Points, in no order, along strands that fork, close into loops and pass close to each other.
Points whose rows are less than 27.3 apart are linked; no others are. Some points are linked to none.
Q_541: [-10 -11  -8  16  17  26   9  29  -7]
Q_731: [  6  33 -12   3  -6  -7 -12   9 -54]
Q_231: [-15   9 -12   8   6 -36 -26  -8 -20]
Q_400: [  9  -5  -9  -6  -4   7   8  -3 -10]
Q_379: [-13  -5 -12  12   3 -22 -16 -13  19]
Q_200: [ 14  -8 -11  -2  -3  19  10  -3  10]
Q_87: [ 12   1  -3 -15 -16 -18  -2 -27  -3]
Q_572: [ -5  -2 -19  13   2 -13 -15 -12  30]
Q_590: [ -8  -6  15  -1 -19 -15   4 -16  45]
Q_773: [ 5 17 -9 12 17 34  9 20 44]
Q_466: [-21 -20  31   0 -24   2  27  13  13]
Q_968: [21 -8 -7 -7 -8 26 19 -4 16]
Q_223: [-14  -2  -3  15 -10   5  10  10  39]
Q_821: [  5  -7  -2  -7 -16 -12   1 -24  25]
Q_823: [-10  -5  -3   2  -6 -27 -12 -16   7]
Q_307: [-12   3 -17   9   9 -19 -19  -1 -20]
Q_93: [ 21   3 -28   5  26  12 -16 -14  17]
Q_749: [ 27   5 -18   5  35  26 -10  -9  18]
Q_909: [ -4 -17  20 -11 -25  -3  20  -5   3]
Q_55: [-25   0  43 -22  11 -44 -36  -8   7]
Q_408: [-29 -18  54 -14  -8 -21   0   7   7]
Q_957: [-25  -7  -5  14   5 -24 -12   4 -11]
Q_901: [  0  -2 -13   9  -4  11   5   0  36]
Q_942: [  0   5 -12  15  12  28   8  19  34]
Q_136: [ 26  -2 -12 -19 -15   6  10 -22  -4]
Q_33: [-20 -12  26  -5 -11 -23   2  -1  -8]
Q_952: [-24  -7  42 -18   4 -38 -23 -11  20]
Q_832: [ 21  14  -9 -14  -8  13   8   3 -44]
Q_39: [ 10  -8   0   6  26  40  17  25 -11]
Q_258: [ -9  -2  13  -8  -8 -33 -13 -18  -1]
Q_414: [-10  -3   9   6 -21  11  24  11  39]
Q_271: [ 11   0 -18   5  27  19  -5   9 -18]
Q_295: [ -5  -4  29 -21  -9 -37 -18 -29  18]
Q_559: [ 29  41 -14 -12 -19 -10 -15 -18 -40]
Q_637: [ 23  23 -17 -13 -12 -11 -10 -20 -30]
Q_524: [ 17  11 -14 -14 -11 -13  -7 -22 -18]
Q_288: [  1   1  -6  -3  -3   9   9  14 -40]
Q_141: [ 11   3 -20   8   8  14  -4  -6  37]
Q_257: [-13  -3 -12  21  11  17   5  23  24]
Q_303: [13 -9 -4  3 14 37 17 18 -3]
Q_834: [ 25  26  -8 -15 -16   6   5  -4 -47]
Q_551: [-14 -11  11   9 -18  15  26  18  26]
Q_53: [ 25  11 -12   6  22  33   3   0  39]
Q_770: [19 -2 -6  4 21 38 12 11 13]
Q_66: [ 30  35 -12 -12 -14   3  -7  -7 -46]
Q_460: [ -5  -4  21 -15 -12 -31  -9 -22   5]
Q_180: [-27   2  28  -7   8 -48 -33  -9  -5]
Q_16: [ 14  -2  -7   3  29  32   7  19 -26]
Q_886: [ 16  29  13 -13 -36   2  13   7 -56]
Q_788: [  1   7   4  -8 -17   0  14   9 -45]
Q_978: [ 19  -4  -4 -13   0  29  19  11 -32]
Q_643: [-14  -9 -12  13  10   5   1  18 -17]
Q_386: [  2  -1 -24  13  10   1 -13  -8  26]
Q_930: [ 17   1  -5  -7  10  29  15  19 -43]
Q_666: [  3   3  -5  -1   1  17  12  23 -51]
Q_809: [-19 -12   4  11  -8  -9   5   2  17]
Q_119: [  8   3 -25   7  28   8 -14   4 -20]
Q_157: [-30 -10  20   7   0 -33 -15  -3  15]
Q_41: [ 22  35   4 -14 -33  -1   4  -3 -52]
Q_969: [-15 -12   8   2 -11 -11   7   3 -10]
Q_746: [  6  -6   3  -5 -20 -10   4 -25  39]
Q_225: [21  4 -3 10 38 38  4  9 15]
Q_727: [-21  -6  -5  19  -2  -4   0   9  29]
Q_69: [-15 -18  12   5 -16   6  21  12   7]
Q_882: [  2  -4 -10  -1   0   6   7   6 -26]
Q_242: [-21  -9  27  -4  -5 -33 -15 -14  26]
Q_960: [22 15 -5  8 25 39  8 10 41]
Q_778: [ 17   3 -27   2  20   7 -15 -12   5]
Q_228: [ 30   5 -10   5  41  32  -4  -3  16]
Q_320: [-32 -20  49  -6 -12 -17   8  10  13]
Q_841: [  0   2 -25   6  12 -11 -19  -9  -9]
Q_684: [-28   5  11   5   8 -48 -31  -8 -11]
Q_233: [-18 -15   8   6 -11  -5  11   6   2]
Q_31: [26 -2 -8 -7 -5 32 19 -5 30]
Q_883: [-18   6  -1   4   5 -44 -29 -15 -11]
Q_5: [-25 -10  44 -15  -7 -30  -6   2  -6]
Q_461: [  3  15  15 -12 -28  -5  14   8 -51]
Q_420: [-28 -12  -9  24  11   5   2  27  -6]
Q_135: [-32 -11   6  16   4 -29 -13   3   4]
Q_212: [-24  -9  -9  25  11   9   2  27  10]
Q_75: [ 10  -4   0 -13 -16 -17  -1 -31  12]
Q_354: [  9   4 -29   3  19  -1 -16  -6 -11]
Q_787: [ 34   3  -7 -18   6  32  16   0 -30]
Q_869: [-28 -20  41  -1 -20  -6  21  14  16]
Q_795: [ 28   4 -13  -3   4  30   8  -8  36]

A piece is two or more points that can be reached from each other along the links. Count, over all rows, the pieces, the separate loops (a circle has one, a figure eight two, a Y none), the forks (points with three links) and the tips (points with one).
pieces -> 3
loops -> 4
forks -> 7
tips -> 5

How many points has the smallest loop of links through each point below? Write - if it is on no loop.
Q_135 -> 11
Q_225 -> 12
Q_5 -> 9
Q_727 -> 7

Name the points in between on the shortest way along the links from the first point to the second, in order.
Q_271, Q_303 -> Q_16 > Q_39
Q_886, Q_968 -> Q_461 > Q_788 > Q_288 > Q_882 > Q_400 > Q_200
Q_386, Q_823 -> Q_572 > Q_379
Q_524, Q_821 -> Q_87 > Q_75
Q_901, Q_551 -> Q_223 > Q_414
Q_408, Q_809 -> Q_5 > Q_33 > Q_969 > Q_233
